Each row is a point on a tangle of strands that fork, close into loops and nearly touch. The rows are in no order.
In the rows, zero is written as 128.
Two points are linked if the straight distance between their rows is under 141. Some points are linked to none.
k_277: [ 52 155 131  97 153 164  98 119 132 124 144 122 131 129 153 126 103 193
 194 107 131 107 144 135 145 145 144 123 164 133 140 147  87 158 143 119
 105]
k_962: [170 104 134  81 123  85  87 160 101 105 122 146 124 129  92  98 141 117
 118 108 118 160 197  67 111 147 148 128 120 110 136 136 134 118  65 147
 151]
k_858: [117 107 166  88 168 140  80 161 137  60  96 161 112 120 168 122  71 119
 171 113 122 137 189 148 118 123 113 103 135 148 126 169 118 137 139 151
 173]
k_716: [228 103 135 131 160  83 132  95 132 153 129 169 127  83 103 113 158 127
 122 161  92 161 152 141  69  84 103  87 169  81 134  79 116 122 124 166
 165]
k_738: [109 128 142 122 172 134 121  76 148 117 109 161 137 117 144 158 110 159
 160 139 126 143 139 139 132  82 102  80 101 110 139 134  98 158 166 171
 142]
k_802: [102 165 113 112  64 195 141 125 141  96 157  39 153 154 124 111 127 114
 189 129 142 111 124 128 140 169 187 166 137 140 173 123 109 113 106 129
 105]
k_242: [118 110 108 140 137  66 127 153 111 141 123 138 158 161  99 123 194 108
  85 155 159 174 145  70 105 111 148 100  85 144 153 167 120  84 129 157
 123]
k_677: [ 58 158 110 161 153 147 123 101  97 135 136 112 185 135 157 121 172 116
 112 156 181 135  99 107 104 119 143 150 152 127 163 157  82 112 177 107
 107]
k_748: [105 147 107 138 145 155 102 125  98 126 117 128 168 139 130 125 180 114
  97 161 124 108 108 112 123 151 126 132 115 138 176 137 119 109 152  84
 125]
k_587: [142 148 114 140  88 151 135 135 134 162 126  88 144 158 116 121 147 130
 120 119 113 113 130 142 162 172 146 134 103 138 123  96 159 136  92  83
 103]
k_2: [166 114 112 153 100 103 167 148 156 151 106 137 111 143 129 121  95 120
  92 106 115 118 114 174 168 149 112 152 116 160  62 104 187 172 122  89
 129]
k_421: [ 67 145 127 103 114 140 116 130  95 134 157 123 153 136 103 102 118 166
 153  93 166 145 162  91 138 135 212 138 177 125 107 122  76 145 132 151
  78]
k_468: [104  80  95 139 127  18 122 213 116 127 115 142 132 150 153 118 155 101
 115  75 124 150 152 100 139 148  97 145 101 170  77 166 164 125 136 104
 146]
k_525: [ 60 149 151  87 132 137 172 134 174 107 107 130  77 165  98 157 151 150
 123 131 132  72 148  92 169 105 126 124  71 115 150 157 140  81  91 179
 103]
k_953: [ 59 173 114 146 123 139 183 104 141 118 105 141 181 167 117 155 152  94
  96 140 186 146 133 145 127  97 172 114 121 166 116 130 115 139 183 137
 115]
k_389: [195 103 177 139 144 116  78 157  78 123 158 117 106  85 138  87 121 100
 130 145 133 145  89 118  75 136 105 149 161 126 136 156 155 124 128 109
 131]
k_722: [156 128 117 141 142 172 146  80 137 154 104 145  80 107  88 166 146 138
 103 165  95 120  81 174 141  98  83 115 102 121 170  90 144 123 147 122
 157]
k_287: [209  89 130  99 132  93  98 152  92 136 157 143 133 109  81  85 151 105
 119 145 131 176 190  84  69 125 142 110 140 119 157 117 146 105  80 153
 136]
k_820: [191 111  96 107 115 106 157 141 162 118 107 171 109 139 104 124  80 105
 116 104 103 135 175 191 106 119 121 101 136 147  91  88 156 161 127 135
 182]
k_535: [150 110 132 158 127  81 153 124 140 146  78 141 135 146 109 152 132 102
  68 109 109 120 128 111 159 148 122 137  80 135  76 114 180 142 116  93
 142]
k_886: [ 63 166 121  72 110 136 118 183 111  84 137 119 101 153 128 101 149 108
 152 106 169 118 146 102 122 125 149 147 145 149 182 205 126  69 105 168
 109]
k_462: [157  89  80 120 143  77 131 159 157 137 112 185 141 147  98 129 122 115
  89 127  88 127 184 166 109 134 102 113 106 170  78 100 159 168 134 115
 174]
k_632: [183  91 172 130 131  83 146  68 175 162  76 136  93 100 143 164 136 135
 112 113  94 124 123 133 168  97  90 110 122  43  85  82 126 126  98 140
 162]
k_308: [ 93 152 141 117  82 104 195 111 142 161 173 103  87 154  85 139 140 150
 119 132 185 146 109  99 125  76 173  96 103 116 125 136 133 101  94 189
  55]
k_92: [103  92 145 112 173  83  68 158 124  97 105 147  95 126 164 121 115 152
 108 104 108  84 108  75 143 162 104 197 163 120 110 182 116 141 142  98
 134]
k_500: [123  93 166 118 174  80  82 110 144 115  95 151 112 127 149 143 110 160
 110 120  97 110 124  88 153 134  95 162 127  94  88 140 102 159 140 121
 149]
k_215: [135 133 138  85 142 183  68  51 115 130 133 107  92  56 124 147 151 192
 121 161  81 120 130 120 144 126 105 117 146  70 207 107  99 122  80 140
 127]
k_191: [ 91 102  98 183 156  91 121 151 118 190 171 131 122 123 127 126 157 158
 161 138 150 139 121 147  94 140  98  87 110 171 131 165 155 142 155  93
 116]
k_204: [118 133  94 138 145 106 126 150 122 130 115 144 143 155  92 130 194 102
  76 167 135 123 125  95 109 135 121 109  80 159 165 145 143  90 130 120
 130]
k_395: [ 58 130 112 134 168 119  62 137 114 114 146 136 118 132 168 116 161 144
 175 144 158 125 126 107 110 133 105 113 136 149 182 222 107  91 155 124
 121]
k_94: [ 95 145  42 161  62 134 132 209 129 112 179  73 137 145 116 102 148  71
 158 134 129  93 134 173 126 171 121 167 129 174 113 138 150  98 155 121
 123]
k_451: [145 129 163 118  84  90 206 114 175 158 135 125  78 149  86 147 138 139
 114 137 153 125 102 115 136  55 130 104  87 103 111 112 147 108  82 187
  76]
k_635: [ 93 113 163 144 175  96 130  98 159 130  54 140 149 156 154 188 119 113
 122 109 109 114 169 107 176 130 113  81  54 116  87 126 134 147 136 129
 151]
k_157: [183 116 137 126 132 129  95 101 111 163 140 102 136  91 145 112  96 155
 110 106 107 154 128 104 120 151 137 119 183  83 109  71 116 165 101 108
 119]
k_854: [ 79 161 123 132 124 169 128 137 137 138 165 109 109 129 139 115 105 172
 185 132 147 100  77 171 126 117 134 148 183 158 138 147 111 151 156 118
  84]
k_879: [106 150  74 135 138 211 143 157 117  98 112 144 139 154 115 136 127 108
 112 166  88  58 131 222 151 149 131 142 115 173 157  91 139 105 184  88
 146]
k_532: [160 131 140 133  88 110 159 167 140  96  99 145  82 123 113 137 138 108
  92 115 128 114  86 126 141 156  92 165  94 125 120 124 194  95  80 107
 163]
k_658: [ 85 162 113 134 163 183 112  85 106 131 134 132 134 121 117 149 175 154
 126 169 127  97  91 121 135 128 104 108 116 130 201 146 123 113 149 112
 116]
k_31: [142  99 147 141 163 108  94  98 152 150 131 168 124  98 139 127 135 156
 204 145 124 167 164 135  99  93  79  66 115 116 159 151 126 137 130 168
 145]
k_571: [ 42 179 147 143 124 151 158 116 163 125 120 115 111 151 163 139  92 143
 173 106 169 109  81 169 147 114 138 142 157 143 107 176 118 158 181 133
 102]
k_264: [ 66 161 125 111 137 115 169  94 145  92  90 139 170 171 122 166 174  86
  75 154 191 151 144  91 136  74 169  99  90 143 128 141  91  97 159 174
 115]
k_8: [ 77 144 118 125 169 176  58 105 111 107 140 133 116 112 161 128 166 166
 172 164 127  97 106 115 119 142  86 113 127 126 220 187 116  91 144 115
 126]
k_466: [ 36 157 144  92 151 119 154 115 155  96  72 126 121 180 139 163 160 104
  90 124 149  84 147  71 175 113 134 121  66 112 148 178 120  68 109 173
 117]
k_367: [106 114 142  76 153 133  72  72 147 150 158 119  67  93 112 149 147 212
 150 142 106 102 141  95 155  99 109 115 141  67 164 107  86 118  72 163
  90]
k_486: [195  92 165 118 152 106 110 132  90 167 186 135 109 100  80  94 154 132
 122 166 136 168 132  83  66 101 123 123 137  93 167 142 141  90  91 173
 104]
k_276: [138 135 112 136 130 173 114 109 103  95 124 118 220 130 153 125 127 110
 145 146 108 137 148 147 126 147 148 141 133 146 149  93  78 155 155  79
 156]
k_453: [107 121 103 115 124 131 127 198 142  89 121 159 120 145 137 127  88 116
 126 110 107 105 161 197 122 131 107 121 125 178 109 138 137 154 158 115
 155]
k_38: [ 95 140 163  88 146 151 130 134 148  75  84 156 124 142 174 141  55 133
 157 101 115 128 147 150 138 125 138 114 136 134 116 155 101 161 165 148
 157]
k_164: [118 156 165 187 145 147 149  90 105 141 134  92 195  84 209 142  82 139
 149 103 160 170  53 123 122 117 141 145 138 102  93 137  98 169 183 134
 111]
k_737: [121  97 145 158 102  87 156 148 157 160 134 120  76 131 126 142 157 142
 167 111 158 132 109 108 137 139  87  99  79 134 135 167 191 114  92 125
 123]
k_600: [157 157 139 112 103 189 117 171 116  56 112 130 113 127 130 113 106  84
 119 139 118  80  74 165 122 128 131 178 152 139 154 136 124  95 139 112
 150]
k_805: [161 125 165 143 127 149 105 108 130 109  65 137 104 106 146 160 139 104
 107 141 100 137  98 143 146 166  83 114  76  96 158 128 153 102 110  92
 205]
k_544: [141 150 139 132 113 206 114 133 119  71  80 135 124 120 155 158 129 103
 127 154 109 124 107 185 138 154 104 111  95 112 193 122 138  90 131  97
 190]
k_48: [163 100 130  95 128  63  93 147 112 120  99 163 163 147 121 113 112 102
 112  93 120 176 200  61 120 148 167 103 119 115  82 109 111 153 100 153
 151]
k_371: [139 122 122 144 150 125 113 108 103 135 123 145 197 119 143 131 118 131
  97 136 123 157 124 110 112 133 137 120 133 128 111 101  98 169 169  93
 139]
k_547: [135 122  95 169  99  90 110 181 107 112 128  67 191 159 158  91 126  54
 101 126 130 125 107 121 119 178 154 192 130 148  96 134 111 118 156  92
 139]
k_563: [138 147 124 130 100 183  86 164 110  64 113 111 143 129 168 124 133  91
 162 143 131 103 110 157 126 159 115 134 125 124 173 145 118  89 132 102
 153]
k_101: [167 116 135  96 132 113 176 113 190 125  95 174  82 148 117 145  60 132
 130  94  98 121 161 178 136  86 116 112 149 105  81  82 124 159 131 170
 167]
k_52: [133 102 114 157 132 139 105 146 114 115 150 153 177 105 161 123 128 120
 184 141 141 165 163 173  89 121 106  71 129 178 153 148 122 152 163  98
 142]
k_656: [179 134 150 100 131 159 117  61 128 114  89 130 114  87 139 147  93 140
 125 121  89 148 121 158 137 117 103 111 138  84 155 102 110 153 133 133
 177]
k_931: [196 121 151 132  84 109 192 117 178 153 120 139  65 127  86 145 119 118
 126 135 133 144  95 158 115  77 101  99 118  97 124 103 167 108  81 168
 140]
k_804: [ 98 150 133 144 113 128 151 112 140 167 129  97 106 148 119 139 144 145
 100 118 137  99  93 110 174 140 140 141 114 135 113 139 159 129 117  96
  82]
k_60: [165 110 185 134 158  96  84  98 123 129 111 128 108  99 155 127  92 131
 139 115 127 149  99  77 125 123 104 135 143  88 105 152 119 157 130 133
 131]
k_993: [183 129 155 134 139 127 135  95 109 167 163 108 135  96 154 124  76 142
 138  95 149 170 120 103 109 116 138  93 169  94  87  91 130 158 118 154
  97]
k_267: [ 85 150  96 121  93  95 132 194 120 113 142 116 131 162 121  86 133 104
 128  95 142 121 141 140 122 142 166 176 151 171 102 153 130 133 137 130
 101]
k_662: [115 153 121 144  87 179 152 130 115 100 173  42 152 135 137 104 114  89
 168 147 155 118  80 136 111 151 165 186 161 141 154 129 109 110 142 125
 104]
k_974: [120 133 145 127 121  64 150 168 126 126 125 142 113 140 135  98  74 113
  97  85 145 137  94 111 130 126 163 197 179 152  38 151 129 171 160 131
 104]
k_502: [189  91 109 128 122 111  87 152 125 136 135 136  98 106 124 103 101 139
  95 122  76 109 124 165 126 169 106 168 182 132  91  95 144 160 107  75
 144]
k_217: [ 50 132  73 207 153 110 134 145 117 208 163 115 140 145 107 126 171 147
 156 132 156 115 131 169 114 148 129 116 127 187 106 145 169 136 160  89
  88]
k_937: [ 91 117 155 156 152 102 123  79 153 173  84 119 145 145 155 188 101 146
 142  75 116 109 161 113 190 151 125  86  81 122  64 117 151 168 121 105
 124]
k_439: [ 87 124 155 138 120 118 159 120 177 150 107 125  93 148 134 166 139 142
 178 100 144 112 148 125 163 136  98  79  69 133 123 167 178 132 103 132
 129]
k_201: [182 110  90 129 109 159  99 169 122 107 139 149  87 109 104 100  92 132
  98 150  70  84 118 214 134 153 105 172 170 152 109  90 142 148 142  86
 146]
k_526: [ 87 119  69 170 111 107 131 184 133 185 185 101 124 138 110  89 142 145
 148 128 136 108 131 179 135 160 138 154 145 185  85 123 155 151 143  91
  86]
k_133: [150 116 147 112 142 102 122 106 101 165 197 118 108 114  85 116 141 172
 113 159 148 145 119  78  87  87 142 116 139  85 150 118 105 100  98 179
  65]
k_622: [193  91 122 135 133 102  87 105 138 187 150 103  90  82 140 123 125 160
 119 107  75 145 136 138 125 167  98 120 189  94 106  79 151 156  83  74
 150]
k_920: [212 115 167 156 100 126 118 153 106 108 103 127  90  99 136 121  89  84
  94 131 103 134  47 159 115 147  97 175 145 110 107 124 163 128 121  81
 172]
k_180: [143 134 170 120 127  88 112 155  93 126 122 115 138 142 140  94  92 110
  90  94 142 141  92  68 128 138 180 192 170 119  71 151 113 148 141 126
  99]
k_79: [113 155 166 136 132 177 153 123  64 108 185  83 184 121 141  87 130  87
 145 143 173 158 112  86 104 109 201 200 191 127 138 136  74 111 143 152
  87]
k_682: [196 106 117  91 117  90 155 163 166 122 116 172  88 112  74 116 122 111
 125 116  92 129 187 172  95 117 106 115 135 125 115  86 165 108  68 163
 200]
k_824: [149  90 143  88 183 110  63 136 133 101 119 186 137 113 128 114 102 130
 162 132 125 152 188 106  93 100 125 113 153 138 130 144  98 145 144 164
 155]
k_140: [ 82 162 147 172 143 149 111  89 131 152 110  79 182 111 206 140 102 155
 182  95 145 141  80 125 155 138 140 132 123 100  92 128  93 175 174 105
 117]
k_614: [ 26 152  90 168 169 139 148 100 110 133 106 131 203 153 135 151 179  94
  98 148 199 148 136 134 105  97 154 138 143 162 127 145  99 126 198 114
 111]
k_349: [ 67 128 107 139 127 120  56 166  91 127 141  93 151 145 176  93 158 110
 165 117 152 107 130  98 127 166 136 158 149 127 172 196  94  90 139 113
 121]
k_263: [138 130 144 105 154 150  95  36 118 118 121 131 135  70 115 149 175 175
 110 181  96 120 134 109 131  77 108 100  99  62 197  92  85 119 112 164
 126]
k_415: [ 96 129  58 149  96 144 113 196 146 124 170  92 130 148 120  99 118 116
 159 126 103  75 153 197 155 180 131 166 127 181  92 118 136 142 147 100
 121]
k_550: [166 124 111 130 103 105 139  94 121 169 101 130 182 149 118 138 131 112
  86 107 121 158 190 100 136 154 157  70  83 109  91  71 145 153 106 111
 141]
k_760: [ 89 171 142  63 108 158 102 155 104  87 131 109  95 152 116 102 147 135
 125 115 147  91 125  64 153 147 161 166 136  96 194 193 118  68  74 151
  98]
k_782: [102 107 153  87 161 113  75 110 135 128 144 129  68 118 108 137 127 203
 125 135 109  88 112  66 153 117 120 168 161  87 131 141  87 129 105 137
  87]
k_330: [179 124 132 146 142 169 157  98  62 136 191 162 213  94 139 108 143  99
 122 155 150 207 174  98  69  97 157 112 142 148 150 112  93 127 111 134
 120]
k_618: [ 73 155 160 116 125 167 134 109  76 120 172 103 160 114 134 105 121 139
 170 104 182 165 134  70 133 111 207 147 179 106 126 136  74 121 133 169
  61]
k_425: [ 88 114 142 104 127 105 136 144 150 130 128 137  75 143  91 137 187 167
 137 131 133  97 138  69 157 122 111 136  81 105 169 166 144  83  73 160
 108]
k_324: [165 129 151 135  91 100 142  73 130 166 101 104 146 133 146 159 126 114
 111 109 140 168 153  89 147 140 134  63  64  79 101  90 147 139  90 131
 133]
k_44: [148 151 115 172 105 180 159 112 131 127 118  89 154 141 149 127  96 107
 143 136 120 117  49 199 146 133 133 157 129 153 124 101 121 148 189  96
 138]
k_414: [141 179 112 116 102 199 162 152 125  75  97 163  88 144 112 139 121  95
  77 164 128  86  45 173 135 123 121 169 124 135 166 126 152  81 152 114
 152]
k_835: [104 124 124 119 147  92 131 104 120 108 113 156 190 149 118 144 183 114
  87 166 169 173 158  63 126  77 163  90  83 132 140 138  65  96 142 171
 116]
k_612: [203 133 149 154 103 133 192  73 147 163 122 112 101 113 130 157  98 121
 115 122 134 179  87 159 119  86  99  72 111  91 127  97 156 145 121 159
 134]
k_474: [ 73 119 137 157 131 116 147 128 168 174 110 117 117 144 154 159 113 158
 173  75 131 106 148 146 181 154 117 100  94 162  83 147 181 156 122 101
 118]
k_328: [113 129 133 156 137 137 154  83 154 181 129 118 115 133 112 170 144 152
 172 133 141 134 136 153 140 107  92  45  69 140 152 129 170 134 118 135
 125]
k_128: [ 59 161 103 112  96 124 135 191 133  92 127 115 123 159 156 113 151  81
 153 105 177 128 141 154 115 126 139 144 147 173 145 194 127  98 144 155
 115]
k_742: [155 131 148 159 133 121 138 131 143 110  54 141 118 138 127 167 148  79
  78 127 119 122  94 123 158 152  87 131  60 126 124 124 181 102 115  96
 186]
k_336: [112 136 105 112 157 133 110  93 125 144 121 146 162 136 100 144 123 154
  89 140 106 115 154 119 141 139 146 117 124 133 111  92 107 161 142  98
 128]
k_887: [206  95 142 129 128  98 104 142 116 123 104 147 105 108 112 116 104 107
  74 143  90 135 104 131  95 137  99 162 152 118 105 108 137 147 117  98
 172]
k_827: [110  89 119 118  99  83 154 177 147 134 148 126  57 122  94 129 175 167
 147 105 143 114 118  89 143 154  87 152 103 134 144 163 192  91  77 135
 105]
k_859: [107 126 115 104 150 122  85 183 114  66 106 145 126 142 150 104 110 117
  85 126  88  78 122 126 128 159 120 192 161 144 114 151 107 124 151  95
 147]
k_637: [156 108  89 112 132 101 151 111 169 185 164 148  96 136  80 133 121 168
 115 135 111 121 153 136 121  95 121 100 153 133  96  77 136 145 109 149
 107]
k_54: [174  92 138 111 147  96 142  86 188 154  92 151  89 119 140 158  93 150
 119  97  79 123 164 156 159 125  99 112 147  84  70  74 134 154 115 134
 179]
k_880: [ 78 152 148 108 146 173 119  84 138 109 116 146 157 118 180 154  83 167
 194 104 135 145 159 132 152 123 133  79 124 120 133 133  97 167 150 151
 130]
k_377: [ 72 141 142 118 172 108 146 130 155 103  49 137 155 175 133 174 142  94
  84 121 118 107 177 101 166 129 136  93  49 141 122 148 129 100 125 154
 149]
k_445: [121 106 100 129 148 141 103 150 131 109 128 163 134 135 123 138 141 131
 141 156 118 127 154 171 100 128 104  84 107 172 150 139 125 139 154 109
 160]
k_761: [113 148 127 118 111 176 155 140 100  83 176  90 172 135 115  93 121  92
 153 149 155 125 115 123 103 117 191 198 192 165 143 123  79 121 153 130
 103]
k_21: [142 148 152 155 103 112 134 140 114 127 127  84 165 147 156 107 102 101
 122 119 142 139  86 116 124 155 164 164 142 123  97 130 114 148 146 100
 107]
k_499: [194 130 153 129 101 117 172 130 140 133 129 142 118 128  86 126 144 105
 122 164 152 168 115 124  74  86 112  88  96 114 163 127 150  96  90 178
 132]
k_158: [108 132  70 139  66 146 116 205 106 110 186  75 147 144 108  89 170  94
 180 135 138 114 156 152 104 166 159 141 126 163 168 140 128  85 116 121
 113]
k_108: [150 115 106 144  81  95 169 195 141 121 125 136  95 128 121 111 128 115
 107 103 123 107  98 148 159 164  94 175 111 164  76 120 204 126 108  96
 118]
k_23: [164 117 111  96  97  70 152 134 139 139 110 148 150 163  90 124 131 111
  80 102 120 157 191  81 137 135 162  99  84 112  84  85 134 141  91 152
 130]
k_353: [158 161 156 174 117 180 181  91 114 124 126 102 164 109 177 148  99 122
 124 130 136 159  42 163 128  95 125 133 133 124 139 119 119 160 180 124
 127]
k_878: [110 106 125 138 135  42 144 183 135 118 106 151 121 145 155 114 106 117
  98  79 129 127 110 108 144 146 120 189 132 160  45 160 153 166 158 106
 126]
k_848: [ 74 158 112 104  99  97 148 157 119 130 153 126 120 164  93 102 134 142
 101 102 158 137 138  95 135 122 197 165 158 142 105 141 113 135 131 157
  80]
k_28: [165 118 144 145 137 116 137 127  79 128 153 135 188 114 139 114 124 109
 105 142 157 196 130  97  82 122 154 123 141 132 131 133 107 136 142 131
 113]
k_825: [ 85 131 115 161 120 125  79 147 118 144 112  64 161 157 185 114 151  94
 154 112 132  93 112 107 153 195 134 165 114 120 143 165 123  99 133  79
 137]
k_636: [105 115  90 161 116  95  78 165 108 136 116  61 165 160 164  95 148  86
 102 106 105  79 102  97 161 202 137 214 115 121 108 138 124 107 132  68
 139]
k_829: [129 139  95 111  91 151 114 172 143 131 148  86 132 154 117  98 119 139
 129 119  95  87 149 154 169 185 158 179 128 148 109  96 135 143  92  93
 107]
k_316: [151  97 157 102 168 134  81  92 141 121 146 181 143  86 130 105 124 143
 207 140 137 172 194 107  91  68 114  82 154 123 149 134 112 118 145 196
 134]
k_24: [119 109 134 161 118  97 119 156 121 165 156 119  97 124 149 119 136 147
 176 113 144 142 119 125 113 153 103 108 117 146 128 171 162 140 119 106
 115]
k_509: [ 67  96 172  90 168 102  97 135 154  96 117 132  66 131 158 135 110 193
 147 101 125  77 112  58 169 146 104 177 146  94 126 196 113 118 125 137
 108]
k_834: [213 108 125  99 133  84 121 106 152 135 111 152 116 106 106 115 129 120
 134 127  89 151 200 132  96 130 125  86 154  93 120  80 131 126  89 143
 193]
k_339: [112 143 140  59 123 130  97 143 103  92 134 128 107 153  95 117 140 153
  99 119 117 111 158  46 149 141 177 157 137  92 154 143 102 105  86 145
 104]
k_778: [192 110 105  74 117 126 142 149 153 132 155 154  49 103  47 105 126 138
 122 134  98 113 164 162  93 108 117 129 185 134 130  84 156 112  63 156
 150]
k_872: [126 151  98 128  61 195 135 168 137 115 172  77 118 141 114 111 136 125
 194 147 127  91 121 179 127 163 142 130 126 158 166 121 147 105 102 118
 111]
k_986: [161 150 106 133 130 194 149 111 130 133 107 145  69 131  90 145 124 135
  68 174  96  89  38 173 164 129 107 168 135 132 146  89 156 112 148 102
 123]
k_527: [137 136 124 147 130 201 150 112  76 144 206 134 196  81 146  99 124 128
 200 141 145 171 171 134  87  96 161 123 165 156 154 108  90 148 120 133
 115]
k_496: [122 135 119 150 127 123 166  88 140 186 138 109 122 139  77 163 154 145
  96 141 131 115 121 130 153 105 131  85  86 135 120 101 164 123 108 124
  84]
k_889: [174 102 100 106 125 121 150 122 188 163 154 159  58 120  57 125 140 169
 101 155  94 103 127 160 130  88 101 136 171 115 124  78 139 121  84 153
 111]
k_93: [129 151 157  94 105 142 171 104 124 142 185 117  92 118  88 123 113 157
 144 139 170 147 123  97 114  73 162  98 147 118 149 132 126 118 100 196
  64]
k_411: [ 76 146  92 116 120 188 139 192 137  66  97 137 132 157 144 126 105  99
 108 133  91  64 145 192 144 151 126 140 117 165 136 126 139 100 158 108
 155]
k_64: [157 147 154 131 112 144 181 103 114 135 172 133 131 113 115 130 130 129
 142 157 176 173 104 129  81  92 128  91 127 128 165 144 140 117 123 171
  98]
k_593: [167 123 157 141 158 142 156  71  76 144 185 134 168  60 158 128  90 137
 110 104 170 172 111  91  91  87 151 107 154  92  81  92 101 145 134 189
  93]
k_169: [ 80 171 135 138 124 166 160 116 146 112 100 122 150 161 158 138  95 113
 140 122 139 108  87 186 145 119 142 136 136 159 116 141 123 155 193 115
 136]
k_251: [119 107  86 131 163  86 125 127 148 180 132 170 149 141  93 135 126 155
 113 126 118 125 176 129 119 123 130  97 123 152  86 100 132 170 148 116
 138]
k_769: [157 109 107 123 141 152  77 189 105  75 139 165 118 115 119 109 102 115
 102 150  82  85 115 187 104 138 107 168 174 161 124 131 105 141 182  86
 159]
k_713: [108 125 120 161 125 168 116 131  99 110 177 116 187 102 164 111 134 126
 219 142 151 164 161 153 102 123 141 106 141 170 170 149  93 132 148 107
 124]
k_112: [145 128 120 176 144 145 189  56 101 157 162 138 200  69 175 158 114 149
 118 115 164 190 118 124  90  84 141  70 104 102  95  97 107 154 147 161
 120]
k_125: [171 135 177 147  87 130 169  77 141 160 116  83 110 118 142 163 119 131
 115 126 137 165  88 113 145 110 105  83  84  75 124 115 165 123  81 137
 114]
k_47: [159 149 123 144 132 224 126  83 100 123  88 134  92  82 129 170 150 131
 119 166  95 132  70 188 140 138  90 119  96 114 215  97 143 108 151 100
 174]
k_42: [182 109 124 113 169 121  91  62 117 144 126 145 134  69 115 130 149 162
  95 161  83 135 135 127 104  83 106 116 158  65 155  65  78 141 129 157
 152]
k_340: [187  89 191 121 132  83 120  90 159 141  99 127  71  80 139 141 117 142
 141 111 101 136 111 111 135 120  83 133 149  62 109 131 134 123  87 144
 159]
k_903: [119 140  92 122 130 197 143 123 117  90 110 148 199 151 123 135 133 107
 103 154 104 108 155 185 139 138 149 133 127 171 154  87  97 138 175  85
 153]

A piece is two or more points that can be reached from each other along the links. Count, over all rows, the pieces, the separate loops (a circle has one, a figure eight two, a Y none), the forks (points with three links) and the tips (points with one).
pieces | 6
loops | 11
forks | 15
tips | 5

A tip is a point with one link. Name the tips that can be reached along the links from each point below, in the order of the rows.
k_164 | k_140
k_769 | k_920, k_112
k_158 | k_339
k_974 | k_468

Name the points in between on the shortest way along the links from the first point to the second, in order.
k_140, k_316 | k_164 > k_353 > k_44 > k_169 > k_571 > k_854 > k_277 > k_880 > k_738 > k_31
k_827, k_872 | k_737 > k_24 > k_191 > k_217 > k_526 > k_415 > k_94 > k_158
k_886, k_829 | k_128 > k_267 > k_848 > k_421 > k_618 > k_79 > k_761 > k_662 > k_802 > k_872 > k_158 > k_94 > k_415
k_157, k_879 | k_622 > k_502 > k_201 > k_769 > k_859 > k_92 > k_500 > k_60 > k_340 > k_632 > k_54 > k_101 > k_820 > k_462 > k_251 > k_336 > k_371 > k_276 > k_903
k_713, k_215 | k_527 > k_330 > k_28 > k_371 > k_336 > k_251 > k_462 > k_820 > k_682 > k_834 > k_716 > k_42 > k_263
